Each row is a point on a landscape with many valleys, with its height.
From any point a ball rolls to the lowest of the 2 points nearest to it. It stops when none of these is lower. Distance is the straight distance between rows; heights are no part of it.
j_833: [-30  -4 -12  -8  -7 -28 -38  38  20 -13  25 -21  47 -12 -23   5 -55  -3
 -59 -11 -27  17  42 -77  22 -13 -10  16  40  52 -66  -5]  height 41.7
j_492: [-41   5 -12  28 -38   4  34 -36 -22 -25 -13 -45  18 -32 -50  34 -38 -29
 -21  37  48  16   6  44 -18 -19  32   0  29   7  58  14]  height 24.0
j_917: [-35  14 -16  17  11  62  -7  19 -17 -64  14 -31 -11 -51  58  -6   2  25
  35 -15  -8  26   0 -43 -29  33   2  57  12   6  12 -31]  height 60.0
j_620: [ 29  -9  17   3 -35  -4   2 -32 -38  -3  11  14  17 -56  -8  23  21  15
  81  15 -33 -42  10  14 -17 -26  38 -16 -63  35 -10   7]  height 41.6
j_42: [  9  48 -19 -40  36 -11 -17  42 -10   6 -19 -10  35   1 -15 -20 -43 -10
 -15  52 -61 -15  15 -13  48 -11  24   9 -18  -9 -18  50]  height 38.2
j_270: [-23 -47 -22 -33 -10 -57  49 -43  37  11  13 -37   1 -19 -10  10 -28 -45
   3  -9  25  -3  50  31 -45 -38 -31 -47  -3  31 -34 -77]  height 74.0
j_918: [-44  32  15  -7  27  32  16  11 -21 -19 -12 -54 -25 -42  11   5  13 -32
  70  60 -16 -19  -1   6 -31   1  33  28 -44  23  45  19]  height 45.1
j_542: [ 13  46  25  30 -40 -35  26  -8  30  48 -34 -22  12 -25 -52  20  19 -12
  33  35  59 -42 -28  67  -2  -2  -1  13  -6  21 -46 -39]  height 40.6
j_265: [  4 -29   6  -3  20   4 -46  43 -32   9  55   4 -17 -35  17  -1   9   9
  27 -29  10  12  26 -30  23  12 -33 -43  28  -2  70  67]  height 40.5
j_984: [-20  23  19   6  47   3 -17   1  49  19  -4 -34 -32  -7 -12  12 -11 -55
  33 -21  26  13  51  37 -35  23 -24   6  21  17 -44   2]  height 33.2
j_23: [ 14 -21 -33  55 -48 -10 -35   5 -10 -35  38  13 -13 -41 -30  52   0  -8
  -7 -18  -3   5  14 -41 -20  21  -5  -3  53  47 -22 -16]  height 44.8
j_336: [-31  -2 -25 -43  12  28   0 -48   1 -76  -8 -14   8   2  10  10  -3 -22
 -49   4 -59  36   0 -59 -19  24  23 -20  -7 -11 -18   6]  height 54.3
j_455: [-14  -4  12  15  -1 -12 -17 -46   3 -37  19 -50 -12 -12  21  22 -33 -73
  13  -2  43  11  20   0 -58   7   3 -20  -4  31   3  12]  height 24.1
j_754: [-44  33   5   2  -3 -30  20  73  49  30   4 -23 -30  15 -36  47 -44 -25
  19  -6  -2 -24  33  10  30  -5  -3   0   4 -18 -27  -4]  height 69.1
j_47: [  3  15  19  36 -11 -16  34  54  41  49 -21 -17 -12   0 -39  49 -50  -1
  24  12  31   6  24  39  31  26  21   9   2   7 -29 -54]  height 69.7
j_677: [-23 -33   5 -34   0  15  32 -26  22  10   1 -14 -25  40  22 -40   8 -66
  11 -63   2  38 -21  32 -33   3 -28 -27 -33 -14  26  -2]  height 66.7
j_505: [-17  22   9 -26  35  -4 -43  19  -6   1 -19 -25 -16 -41  25   0 -32 -39
  24  14   5  37  16 -27   1   6  12 -18   7   1   5  66]  height 31.3
j_671: [-10  -4  11  -5   5  10  -5  35  -5  16  11 -18  -2   2  15 -35 -19   1
  39 -23  54   9  -6  31  16 -25  -5  40  -3 -29  81  47]  height 45.0
j_86: [ 51  22  -6  19  -2  28 -21  -8 -58   9 -20  36   2 -17  42   1  47  38
  41  19   5 -48 -37  17   8  -6  28 -15 -24 -25   5  24]  height 37.0
j_490: [ 24   8 -19  30 -14 -39  12 -52   0 -22  -2   0   7  -5  27   6   4 -22
 -36  -4  84  19   0   9 -29 -17 -25 -10  59 -17   7   2]  height 30.9
j_16: [  2  -7 -42  16 -45 -38 -30  43  -7 -32  17  15  -6 -60 -20   8  22  -4
  -3 -17  26 -36  -3 -52  -4  12 -45 -32  70  30   6  23]  height 46.3
j_723: [-12  25  -7  20  47  69 -14   3   1 -11 -23 -36 -28 -23  -5 -19  26 -14
  36  51 -12 -41 -24  -8 -12  16  21  35 -31  37  22  61]  height 46.4
j_8: [ 21   3 -22  -1  -9 -23  -8   5 -15 -20  -7 -43  20   3  66 -59 -40  26
 -18   4  19  -6  -6 -60  -8   4  26  39  11  -2   5 -26]  height 62.2
j_145: [  0  -9 -14  32 -42   7   3 -25 -37 -80 -20  11 -14 -19 -39  92  -6   6
 -44  32  -3   8  -4 -35 -21   8  59 -29  27  -9  19  29]  height 51.4
j_38: [  7  32   6 -70 -29 -14  55  -5   9 -10 -54   9  18  15  34   0  33  -8
 -21  37  -7 -15 -50 -10  13 -42  12 -11 -32 -46 -14 -22]  height 20.2
j_587: [  2  -2  -4  17 -39   0  66 -72 -20 -48  19   6  19  -9  12  30  51  42
 -45  19 -17  -4 -24  -3 -30 -10  -6 -17  16  -8   5 -69]  height 62.8
j_81: [ -8 -20   4  -8   5 -25 -16 -31  22  -7   2 -45  13 -49   8 -20 -47 -62
 -26   5  10  66  25 -20 -25   3  -7 -43  -3  12   4  31]  height 27.9
j_229: [-12   3  55 -29 -49 -80  29  30  -3  18  28   7  -6  42   8  13 -34   2
   6  15  62 -22 -20  -2  -3 -55 -23  28   3   0  41  -3]  height 47.3
j_573: [-20   2  34 -12  51  28 -14 -24   2 -14   7 -69   4   3  57 -29  38 -49
 -26   5 -18  73  -2 -28 -13  23   7  -7   7 -21  38  45]  height 34.0
j_278: [-18 -54 -42  22 -17  65  -6  -4   0   7  31  29 -15 -33 -39   5  21 -24
   8 -32 -21  23  -2 -20  29   0 -28 -38  -6  26  43 -17]  height 25.0
j_172: [ 37 -16 -15  -2 -13   9 -26 -47 -61 -28   7  36  20 -45  37 -11  40  20
  34  15 -27 -25  -7 -17 -19 -12  23 -37 -40   7  13  18]  height 39.5
j_603: [ 17  47  36  -5 -41  27  -7  20 -34 -10 -35  36  18  29  34  29 -10  19
   3  13 -19 -17 -41  -4  39 -24  54  41 -29 -45 -11  -2]  height 30.0
j_165: [ -3 -22   6  -3 -18 -47  35 -32  23  19   8  18  25   5   3  46 -57  24
 -38 -16  37  39  39  43 -21 -46  -1   1  -8 -11 -33 -56]  height 72.8
j_853: [  13   -4   58    4  -23 -106    9   17  -10   77    1    9   22   37
    9   18  -53   17  -10   39   78   -9    2   26  -12  -61   -3   12
  -25    7   -4  -10]  height 48.7
j_52: [-33  31  -7 -32  43  11 -16  96  19  24   3 -21   3   0   1  10 -26  -1
  13  -9 -88   6  29 -15  54   4  16   4  -9  -2  -8  33]  height 36.1
j_792: [-16  -7 -11  26 -22 -44 -10  29 -13 -46  -2  24 -54 -51 -36  35  54 -35
  -1   8  39 -50 -16 -25 -28 -10  -9 -33  69  38 -13  16]  height 47.4
j_428: [  6 -11 -29   7 -17  37   7 -34 -21 -79  16  14 -19  11  19  60   7   0
 -43 -15 -23  19 -15 -41 -31  22  38  -2  12 -11 -11  -8]  height 52.9
j_874: [-46 -27 -30 -35  38  37 -14  40 -44 -22  24  16 -22 -38 -60  25   8  28
  13 -19 -59 -31   6  -6  21   9  -8 -25 -23  18  47  65]  height 17.7
j_423: [-13   6  30 -18 -44 -34   7  38 -25   9  28   1   4   2  -5   6 -11  32
  45 -11  47 -50 -19   7  24 -28   9  26  -2   7  72  33]  height 46.2
j_803: [ -3  -2   1 -14   6  16  16  10  45  16 -13 -38 -30  37  43 -60  26 -84
  11 -25  19  14 -55  -6 -12  -1  -3  -7 -34 -11  18 -16]  height 65.9
j_694: [ 32  11 -12 -12  48  -6 -10  -5  -7   9  -4  68 -45  63  31  -5  12  36
 -46 -41 -57  -8  -7  26  -4   6 -40 -12 -14 -52 -25  12]  height 45.6
j_668: [-24   4  17 -37   3 -36  22  35  38  44  21 -13   9   6 -38  -4 -31  -7
  19  -9 -16 -15  21  23  19 -53 -18  34 -33  12  -5   2]  height 68.6
j_202: [ 28  -3 -12 -36  13 -13  10  40  57  10 -32 -44  -8  21  52 -82   1 -35
  -8   6   3   1 -50 -40  10 -10   0 -15 -45 -14 -15 -21]  height 65.1
j_673: [  2 -16  50   2  20 -55 -24 -28  42  28  13   1 -22  89 -35  15 -30 -19
 -34 -22  11  -3  -6   4 -21   0 -12   3 -36  19 -60 -29]  height 38.5
j_850: [ 17 -30  19  -1   8 -32  -3 -27   8  42 -13  32  61  32  -1  -9 -40  33
 -20  -8  17  17  31  22   2 -58   8  40 -13  -8 -51 -49]  height 72.2
j_181: [ 26 -45  26   7   5  19  12  11  12  27  14  44  -5  66   7 -23  33  50
   7 -17 -58   5 -14  25  26 -19 -25  39 -68  -8  27 -38]  height 42.9
j_589: [ 12 -33 -11  61  43  53 -10  -8  26  42  18 -11 -26   2 -26  25   2 -27
 -11 -15 -42  79  29  30   8  64  -6 -37   3  -3  24  32]  height 42.4
j_520: [  0   4 -44  25 -10  34 -13  -1  -2 -48  20 -29  10  25  42 -49 -15  41
 -45 -37  16   8 -26 -41 -25  12  14  58   8  17   7 -48]  height 61.3
j_546: [ 23  29  17  47  17  18 -27 -29 -13  -1 -59  -7  43 -52   1  14  15 -36
  23  41  54   8  12  40 -11  -9  46   9   9 -25   3  42]  height 12.1
j_801: [  1  -5  36  -1  49 -57 -43  -8  30  24  19 -29 -14  33  -6 -17 -38 -56
 -13 -63  16  23  27  14 -40   3 -15  -1 -11  17 -36  10]  height 36.2
j_368: [ 20 -13  -9  33  -6   3  -2   5  28   9  -6  -9 -15  -2 -29 -22  78 -28
 -52  31  22 -44 -54 -35  11  -2 -42 -13  39  36  41  27]  height 49.8
j_254: [ -1  22 -22 -21   5  10  -3  31 -34 -22 -40  61 -13  -6  -9  14 -26  22
   7  -4  -4 -34 -10   0  33  -9  37 -24 -27 -37   8  55]  height 12.9
j_707: [-12   5 -35  18  35  48 -27   7  -1 -20 -24  -7 -30 -42  21 -45  32 -27
  17   1   8 -24 -28 -38 -14  15  -1 -17  -5  23   6  43]  height 47.9
j_852: [ 17   1 -34 -41  -4 -28  19 -21 -15 -19 -12  51  13  52   2  20 -34  28
 -65  15 -44 -29 -17 -38  15  -9  11 -28  -8 -11 -47  21]  height 26.7
j_653: [-51  -7   2 -33  32  42  13 -36  -5 -31   1 -53  21 -28  21 -21   0 -61
 -18   2   1  83  27   1 -31  11 -17 -33  17 -14  52  26]  height 31.2
j_540: [ 26  12  23  56 -12  11 -55 -22 -29  10 -27  34   8  10 -34  61  20   8
 -22  21  10   8   3   9  35   5  34  16  22 -14  23  50]  height 42.2
j_447: [-42  48   2  -1  -3 -10  46  19   1  -1 -10 -49  10 -57 -43  24 -28 -24
  20  28  64  -8  24  50 -11 -21  12  -1  37   3  40  20]  height 27.3
j_600: [ 48 -40  12  38 -40 -32 -20  -5 -12  16  32   2 -30  26  31  19  -9   9
   2 -23   9  34 -20 -36   8  -1 -17  -6  12 -10  19  -6]  height 38.1
j_206: [ -7  32  11  14  53   5 -25 -18   8  25  -2 -16  51   1   0  -1  -7   6
  -2  -1 -39   6  46  13   9 -12  17  34  -8   8 -33   6]  height 40.8
j_834: [-33  36  16 -54  53 -47   2  57 -17 -13  23 -68 -34  59  15 -20 -71   7
  -3   2 -30 -19  19 -49   4  38  26   8  -4  -9  -2  25]  height 37.7
j_818: [ 13   6  49  42   2 -38  -5  15   1  60 -13  44  43  51 -10   1 -47  69
 -19  18  52  29  10  14  20 -22  10  53  -3  21 -43 -81]  height 71.6
j_571: [ 18  12  -7  54  -1 -27   7 -52  30   2  -4 -36  -2  18 -17  -1  32 -29
 -38  15  71 -22   8  26 -43  -3 -28  12  68  25   3 -26]  height 33.6
j_630: [ 12  19 -30  41  41  47 -33  24  41  23  -5  16 -18  18 -36  29 -11  -5
 -29 -11 -22  31   6  18  51  35  12 -13  15 -13 -12  57]  height 44.4
j_284: [ 19   3  34 -17  13  23  19  -3  -3  25  -9   3  36  43  12 -22  40  21
  12   5 -61  -6 -28  16  30 -37  23  33 -52 -12  36   2]  height 41.1
j_28: [  7 -21 -13  74 -39  76 -14 -44   9   5  -8  -7  -8 -10 -51  -7  37 -15
  -1  -4  41  51  -8  38   0  58   1   9  47  12  28 -44]  height 38.6
j_840: [ -7   7  -3 -68   4 -33 -20  73 -24  -4  39 -29   4  18  32 -28 -43  24
  21  16 -37 -25  33 -40  25  38  -6  -6  11 -15  -7  34]  height 35.7
j_606: [ 13 -12  35 -57 -46 -48   2  38 -20  19  21  48   0  40  55 -34 -13  37
 -13  25  -6  18 -51 -38  37 -13 -28 -15 -33 -31  13  20]  height 33.4
j_691: [ 24 -38 -21  -6  -4  -4 -43 -19 -36  13  35  52   4   9  13 -32  32  21
  -2 -48   5 -17 -24 -20  -8 -22 -52 -23  -9   1  20  30]  height 49.4
j_715: [ -4   2 -17  64 -42 -14  45  -7  17 -14  -3 -23   2 -24 -46  -5  41 -23
 -19  33  32 -48 -21  16 -27  -7 -23   9  61  50   2 -40]  height 35.8
j_577: [-16  50  18 -17  17  19 -35  72 -43 -21 -11 -53  17 -12  50   1 -39   7
  30  31 -35 -30  32 -38  -6   8  48  41  -8  19 -43 -16]  height 57.9
j_770: [  0 -10  27 -12  10 -46  12 -11  17  13  23 -11  -3  45  -7 -21  31   7
 -17  21 -37 -87 -29 -22   0 -39 -42  -2 -23  32   7  15]  height 47.8
j_838: [ 19  10  38 -41  18  -8 -34   2  -9  -5   6 -36  -6  -1  65 -17  66 -37
  11  13   5   5 -17 -32  -7   6   4 -31   5 -43  17  39]  height 36.5
j_9: [ 27 -31 -35  26  30 -37 -17   1  18   4  43 -52 -17  27  17 -72 -26  -4
 -34 -23 -21 -34  -5 -60 -22  23 -22  -5 -18  43 -17 -16]  height 36.3
j_258: [ 10  15  -7  27  54  58 -34 -49 -33  -1 -49  15  28 -36   5  11  15   0
  33  -3  16  28  29  60 -32  10  53  18  -4 -15  -1  35]  height 19.4
j_179: [ 12  -7 -19  73 -24  61   0  -8 -16  -5  10  10   4 -52 -40  -8  30   4
  41  -7  55 -15  -9  30  -7  12  -1  21  21  34  31 -14]  height 36.4
j_170: [-23 -15  27 -42 -12   4  44   7   6   1   8 -19   9  13 -11   9  16  -2
   6  23 -36   9 -27 -17  36 -17  14  10 -44 -13  67  20]  height 39.3
j_656: [  3 -14 -41 -30 -13 -18  61 -43 -18 -55  18 -30   5 -36  36   3  23  34
  -3  25 -33  -3  13 -28 -26   9  -7 -34   0   0  30 -53]  height 62.0
j_739: [ 22 -23  24 -19  33 -12   6  25  15  40 -10  66  20  83  18   1  -2  57
 -27 -15 -79  21   2  28   2 -19 -17  39 -47 -26 -35 -53]  height 44.6
j_636: [-30 -31 -25  26 -48  30  13 -22 -17 -60 -35  51 -30  -2 -87  75  -9 -38
 -36  21  27 -13 -18   3 -14   1  21 -39  19  24  20  22]  height 50.0
j_752: [-44 -44  -9  -5  20  71  -2  23   0  -6  42  31 -38  -6 -49   2  25  -9
  -1 -45 -83   0 -34 -25  27  21  -4 -18 -30  17  18  29]  height 21.4
j_783: [ -1 -13  77  -2   3 -13  20  -5  25  58  19 -19  21  37  -1  50  17   4
  22  -8 -21  33  41  35  17 -24  23  28 -21 -11  -4 -67]  height 34.1
j_224: [ 20  -1 -42 -14  -4 -41  15  49  -9  18 -13  14   8  27  14  13 -52  40
 -39  26 -40 -11  32 -18  23 -14  10 -29  -2  -4 -47  -8]  height 22.5
j_262: [ 18 -46 -48   4  36  15   4 -42   0  -5  33   2  -9 -34  -3 -38  -5   6
 -15 -15 -50  14  -7 -34   7  14  -3 -56 -47  26  19  48]  height 31.0
j_536: [-31  -4  55 -54  -7 -18 -12  -1  24  27  14  17  21  11  -1 -18  16 -25
  18 -53  12  -6   4  15  -6 -52 -34  33 -40  10 -18   0]  height 68.0
j_797: [ -2 -14  -5 -68 -18 -31  16  12  34 -15 -13 -15 -10   6  50 -51   5  -8
   6  -4  21  16 -37 -38  19  10 -16 -32  17 -41  -9 -23]  height 64.4
j_904: [ 10  29  55  35 -35  38  -1  38  -1  30  -6   6  11   2 -12  20  19  34
  70  -9  28  18  -6  43  43   0  26  61   2  -4  23 -40]  height 39.2
j_909: [-27 -43 -38  46 -32   8  12  25 -36 -60 -28   2 -46 -40 -69  22  34 -30
 -15  31  43 -46 -22 -14 -27  -4  -1 -45  38  35  35  15]  height 48.6
j_200: [ 32  30  79  15 -53   3   7  -9  -3  45   4   7  -1   6   9  61  30  16
  48   4   7  37   8  41  34  13  37   7 -25 -12  -5 -49]  height 36.9
j_646: [  0   2   0   7 -10  -1  -3  55  44  26 -37  33  -9  42 -40  31 -77  34
   9 -15  20  28  44  44  24  26  31  43 -10 -23 -42 -67]  height 70.4
j_610: [ 43   5 -57  86  -3  19 -29 -35   3 -22 -33  32  -1 -18 -26   4  -3  22
 -15  -4  62   3  13  20  -6  16   8   3  38 -17   0  23]  height 23.7
j_484: [ 40   7   0   8  49  19  -6  -2  35  31 -18  38 -40  80  -2 -15  20  -1
 -18 -31 -56  29 -28  35   6  20  -2  -7 -43 -46 -31   1]  height 43.4
j_718: [-19 -11  26 -43 -35 -15  11  23   2  -1  20  16  27  -2 -17  45 -25  15
  -9 -17 -33  38  -3 -30  47 -19  18  -1  -2 -11  45  24]  height 37.8
j_243: [-17 -11  12 -38  47   9 -58  25 -16  29  32 -14 -18 -17  40 -49  45 -14
  42 -37  -9  20 -21 -37   9  18 -33 -42  -2 -28  42  51]  height 38.7
j_222: [ -8  17 -18   6   7  21  49   0  -2  24  -5 -31   8 -46 -24   5  -4  -6
  49   9  27 -34  38  88 -13 -23  14  15  -3  11  18   5]  height 30.6
j_2: [ 30 -36   0  64   0  43 -31 -44  12  41   9  -1 -33  13 -43   0  17 -15
   9 -15   9  83  21  32  10  74 -13  -6  29   8  16  -7]  height 40.7
j_166: [-14  11  -2 -53  32   8 -29  74  -6   8  14 -31 -10 -44  37 -23 -11  -4
  30  26 -47  18  15 -36  26  29  -5 -18   8  -3  -8  72]  height 33.8
j_308: [-40  14  16 -30 -13  12 -37  46 -41 -63  18 -43  -5 -39  55   0 -40  23
  35 -12  -1  -6  27 -59 -14  35  37  34  16  10 -11  -8]  height 59.0
j_652: [ 19  12   1  14  62 -31 -17 -29  -4  32  -1 -44  24  12  37 -21   4   4
  17  -2  -6 -15  68  44 -40   7   3  47   5   4 -34 -16]  height 43.0
j_93: [-27   5  -3 -31  13   8  -7  65 -21  -8  15 -22  16 -56 -15  -3 -13  15
  18  -8  42  23  26 -20  38  36 -13 -24  61 -37  52  45]  height 42.1
j_711: [-56  -8 -12 -40  33  14  38 -58  10 -24   3 -22 -18  -2 -19  14  17 -52
 -12   1 -43 -13  44  24 -45   2 -36 -54  -2  17 -10  14]  height 75.5
j_247: [  6 -15  21 -56 -59 -28   8  29  -8   8  11  55  28   1  12  11 -52  17
 -11   1 -20  37  -9 -41  65 -38  -1  -9 -30 -41  -9  10]  height 36.0
j_150: [-15 -14  16  27 -44  -3   7 -35 -34 -42 -10 -56  -5 -30   3  17   2 -59
  -3  28  54  27   4  12 -34  -8  25 -31  17  20  48  14]  height 20.1
j_511: [ 43  19 -25  57  -5   1 -18  -7 -40 -14 -28  -1  32 -59   5   4  -9  24
 -17  33  59   7   1  14   2  -4  27  -3  53  -9  27  39]  height 19.0
j_459: [  6  14   8 -11  15  24 -60  24 -19 -32   7 -41   9  -6  38 -30 -16   5
   0  27 -67 -21  -6 -86   1  15  19  14 -12  47 -28  18]  height 56.7
j_722: [  2  23  42  18 -25  15  -6  40  12  68   2  44  49 -13 -21  12  27  41
  24 -17  12  11  16  61  46 -25 -19  61  38 -11 -19 -46]  height 41.2
j_338: [  8 -11   8 -75  -9 -30  -4   3 -50 -12   6  66   0  51  19  -7 -14  39
 -41  36 -23 -16 -43 -27  35  -8 -18 -44 -13 -49   4  56]  height 30.5
j_823: [ 29   2 -27 -21 -61 -63  14  26 -29 -10   8  29   3 -12  10  18 -34  51
 -15  31 -11 -41   4 -16  24 -20 -26 -28  33  -1 -25   1]  height 18.1
j_827: [-22  28   5 -32 -16  39  67  -5  27  10 -34 -10  41 -14  11   5  37 -16
 -37  19 -15   2 -14  46  -6 -38   8  -7 -10 -30 -24 -62]  height 26.4
j_669: [  6  -4  17 -17  -8  13  15  -9 -23  14  20 -17 -29 -32  17  27  47 -17
 100  15 -21 -40  18  26 -34  -6  34  -7 -64  18  38   8]  height 43.3
j_743: [-24  17 -12 -48  26 -29 -16  20   6 -22  -7 -27  54   8 -16 -31 -73  -5
 -47  31 -41  16  18 -60  37   3  26   8  12   4 -43  23]  height 40.0
j_995: [-12  -4  -4 -25  -8   4  14  49 -18  17  -6 -19  45 -64  -6 -39  -5  35
  39  18  39  20   8  12  32 -12   3  12  28 -20  71  28]  height 43.5
j_780: [ 17 -10 -51 -22  -2  25   8  18 -69 -25 -14  66 -16  -9   0  38 -24  72
  -2 -11 -27 -14  11   3  18   5   7 -20   2 -57  46  39]  height 4.4
j_31: [-10  12  27  32  24  58 -44   0  16   5 -19  47 -22  41 -49  36  21   6
  -8 -24  -7   9 -12   9  36  49  26  31  24 -11  14  50]  height 44.0
j_955: [  6 -50 -70  38  39  46 -16  -6   6   3  26  -1 -16 -63 -22 -47  -9 -24
  10 -22 -42  36  -2 -39  13  37 -35 -37 -10  43  20  19]  height 28.2
j_476: [  0  20  -7  14  22  18  27 -43  13 -26  -8  34 -20  56 -22   4  24  53
 -10 -17  -1 -59  -1  21 -16  13 -15  41  12   0 -27 -54]  height 63.3
j_930: [-34  19  11 -25  66  44 -23  -6  15 -49   7 -31   6 -10  15  -3  16 -24
 -38  -2 -93   9   2 -68  -7  19  14  13 -15  26 -24   4]  height 55.5
j_235: [ 24  -7 -30 -43   9 -12 -17 -32   7   2   3  69 -26  42  31 -29  16   2
 -14 -58 -15 -28 -34  -4 -19  -7 -57 -45 -21 -30 -46  13]  height 47.6
j_361: [ 20  26  12 -32  31 -10  20 -11  -4  14  -8  64  11  80  39   5   1  55
 -71  -3 -42   8   4  36  -2 -24 -11  12  -5 -75 -28  -1]  height 46.8
j_934: [ -5  27  43  13 -36   0  25  -7  25  -1 -40  60 -36  15 -30  47  60 -10
 -25  26  64 -23 -54  31 -10  -3 -31  -5  59   0 -43 -56]  height 65.2
j_764: [-24 -22 -25   4 -35 -26  52 -16  34   7  13  11 -11  16 -35  27 -57  -9
  -7 -39  31   8  36  42 -24 -23 -15  -4 -16  17 -31 -91]  height 73.4
j_251: [-15 -42 -21  10  -5 -12  35 -46  24  32   6 -34 -10 -26  -6 -21   0 -61
  34  11 -16  -7  33  50 -53   6 -17 -42 -47  52 -24 -55]  height 74.5
j_432: [ 19 -28  27  39  -4   2 -45 -45  -1   5   5  18 -11  36 -13   5  15 -21
 -23  -9  33  29 -37  -8   9   0  -6  -3   0 -12  33  34]  height 40.2
j_162: [-13  19  20  37  -4   7   9 -30  14   9  -5 -16 -36   3  -2  41  14 -29
  39 -15  54  21  30  59 -35  37  -7   7  40  -2  -7 -33]  height 30.1
j_913: [ 22  -8  39  -6  45  -9 -14  -4  61  52 -26  30 -31  89 -21 -22   7 -18
 -12 -33 -24  21  -3  25  -6  21  -8  16 -27  -3 -71 -54]  height 41.0
j_679: [ -7   9 -39  43  17  45  33 -53  22 -39  -6 -11  -5  34   3 -23   9   7
 -22 -16   9  -9  -9  -2 -36  21   0  39  -1   8 -18 -67]  height 62.4
j_191: [-21 -12 -32  14  42   9   5 -67  36  16  -9  -8  -1 -31 -26 -20  23 -58
  19   3 -28 -20  27  57 -54   1 -36 -16 -21  39 -35  -2]  height 75.0
j_954: [ 58   4   7  37  27 -25 -14 -63  13  38 -23  -9   6  21  -4 -29  29  32
   6  20  -7 -33  39  34 -27  16   3  24 -12  35 -44 -41]  height 44.9
j_463: [  3  43  12  28   5  38 -29 -46   4 -13 -35  26 -21 -23  -5  27   1 -20
  66 -23  37  18  21  67 -33  43  36  25   9 -12 -49  -5]  height 25.7
j_58: [-36  -5 -43 -28   3  27   0  48 -17 -33  -4  20 -14 -30 -45  12 -26   9
  31   3   4 -39   4 -29  19  12   8 -12 -14  11  25  47]  height 13.7
j_358: [-23  12 -19 -45  12   9 -21  28  -5 -43  -5 -37  44  -1  44 -99 -28  16
   5  21  29 -15 -30 -52  -6  31  -1  39  28 -14 -11  25]  height 63.0
j_730: [ 24  -7   5  23  23 -29  16 -64  20  31  11  -4 -22  49 -30 -19  50   6
  12  15 -39 -86   5  26 -34   3 -29   8 -26  38 -19 -11]  height 46.5
j_406: [ 12 -15 -39 -23 -29 -25  36   7 -46  10  -3  65  20 -40  10  17 -46  75
  -2   0  11  -1   6  14  22  -8  -9 -16   9 -41  14  10]  height 12.4
j_6: [-17 -19 -38   2 -54  -8 -17  19   1 -64  43   5  33 -39 -23  10 -44  18
 -41 -27  -1  31  10 -76   5   9   5  20  54  39 -28 -16]  height 43.2
j_826: [-30   1  31 -72 -10   1  -1  -8  13 -20  -5   0   0  -1  20   7  32 -56
 -12 -48  12  36 -15  11  -8 -35 -15  -4  -2 -30  17   8]  height 67.4
j_143: [ 15 -55 -51 -11   8 -26  21 -18   0  -3  70 -12 -18  13 -11 -55 -30   3
 -27 -57 -53   0 -22 -61   2  27 -41 -47 -47  36   1   5]  height 33.5
j_854: [ -5   1   6  53 -47  -1  31 -18  29  29 -12 -46 -16 -35 -36 -23  40 -40
  44  18  59 -28  -8  49 -36  33 -22   7  24  59 -28 -57]  height 38.0
j_888: [-30 -13 -29 -71  31  -9   6  29  39 -38  14 -30  30 -17  34 -82 -11  11
   3  -9  10  12 -10 -30   2  36 -19  -5  40 -57 -16  -3]  height 63.6
j_446: [ 25  55  32   9 -29  18  -2  18 -71  -4 -37  54  21   4  44  28  35  64
  10  15  21 -39 -43  13  22 -42  35   4  -5 -57  -2  -4]  height 33.9
j_56: [  3 -17 -31  17  -4  25  25 -20 -39 -46  35 -50  -7 -53  68  15  21  17
  23   1 -25  29   6 -50 -42  28  -6 -14  -2  18  32 -60]  height 61.1
j_980: [ 18  28  16  33 -25   1  20 -32  -1 -13 -24  51 -33  50   7   6  61  11
  -5  16  44 -50 -47   7  -7 -12 -26  16  18  -1 -12 -42]  height 64.3
j_403: [ 47 -35  -4   1 -24 -44  -5  54  -7  65  32  28 -18   7  42 -16   1  24
  -1  -2   5  23 -28 -39  45  -8 -56 -30 -13 -17  42  17]  height 35.9
j_510: [ -6   9  37 -30  -9  12  46 -13  35  43 -32 -13  33  13 -16  17  14 -38
  -1  15 -37  25  15  62  19 -41  23  10 -39 -28 -12 -43]  height 30.8
j_462: [  5  30 -21  38 -16  33  36   6  -2  15   4  -1  16 -60   5 -19  12  63
  61 -22  15 -19  10  56  -4  -9  12  13  -1   6  21 -29]  height 33.7
j_407: [  6  47  33  21 -21 -14   6   7   0  49 -15  18  33 -24 -34   4  32  50
  15  13  44 -31   8  90  13 -10  -7  43  20  12 -50 -33]  height 42.6
j_483: [ 29 -10   7  22 -42  -4 -12  13  10  21   2  63  -4  75 -25  22 -77  60
 -10 -13  21  31   0  -2  19   8  12  40 -12  19 -59 -67]  height 71.0
j_103: [ 18   0 -50  49  40   2 -17 -42  26 -23 -10  -8   3  -7   9 -19  -7 -10
 -43 -27  44  18  14  16 -21   2 -17 -16  48 -22   6  36]  height 27.6
j_839: [ 30  22  23 -51 -19 -10 -23  10  -2  -1 -52  28  23  22  36 -29   3 -22
 -20  25  -7 -17 -63 -29  45 -46  29   6 -17 -43 -20  28]  height 25.4
j_461: [-15  -6   7  19   5 -28   5  -4   7  -7  17 -24 -11  28 -49   3  49  -1
 -54  39 -39 -52 -15 -43  26  -9  -8   2  22  33  17  29]  height 48.8

Where does a ball stop that starts at each point below?
j_31 | j_780
j_917 | j_150
j_770 | j_150
j_718 | j_780
j_191 | j_520
j_235 | j_546
j_854 | j_546
j_368 | j_546
j_668 | j_520
j_9 | j_780
j_853 | j_150
j_587 | j_150

Call two points neighbours if one is among the 2 nearest of the other. Go from one point of each pair to the other, from neighbour to neighbour, staying as low as possible. Name the highest point that can't be avoided.
j_780 and j_38 | j_361
j_780 and j_520 | j_8
j_150 and j_780 | j_630
j_38 and j_546 | j_407
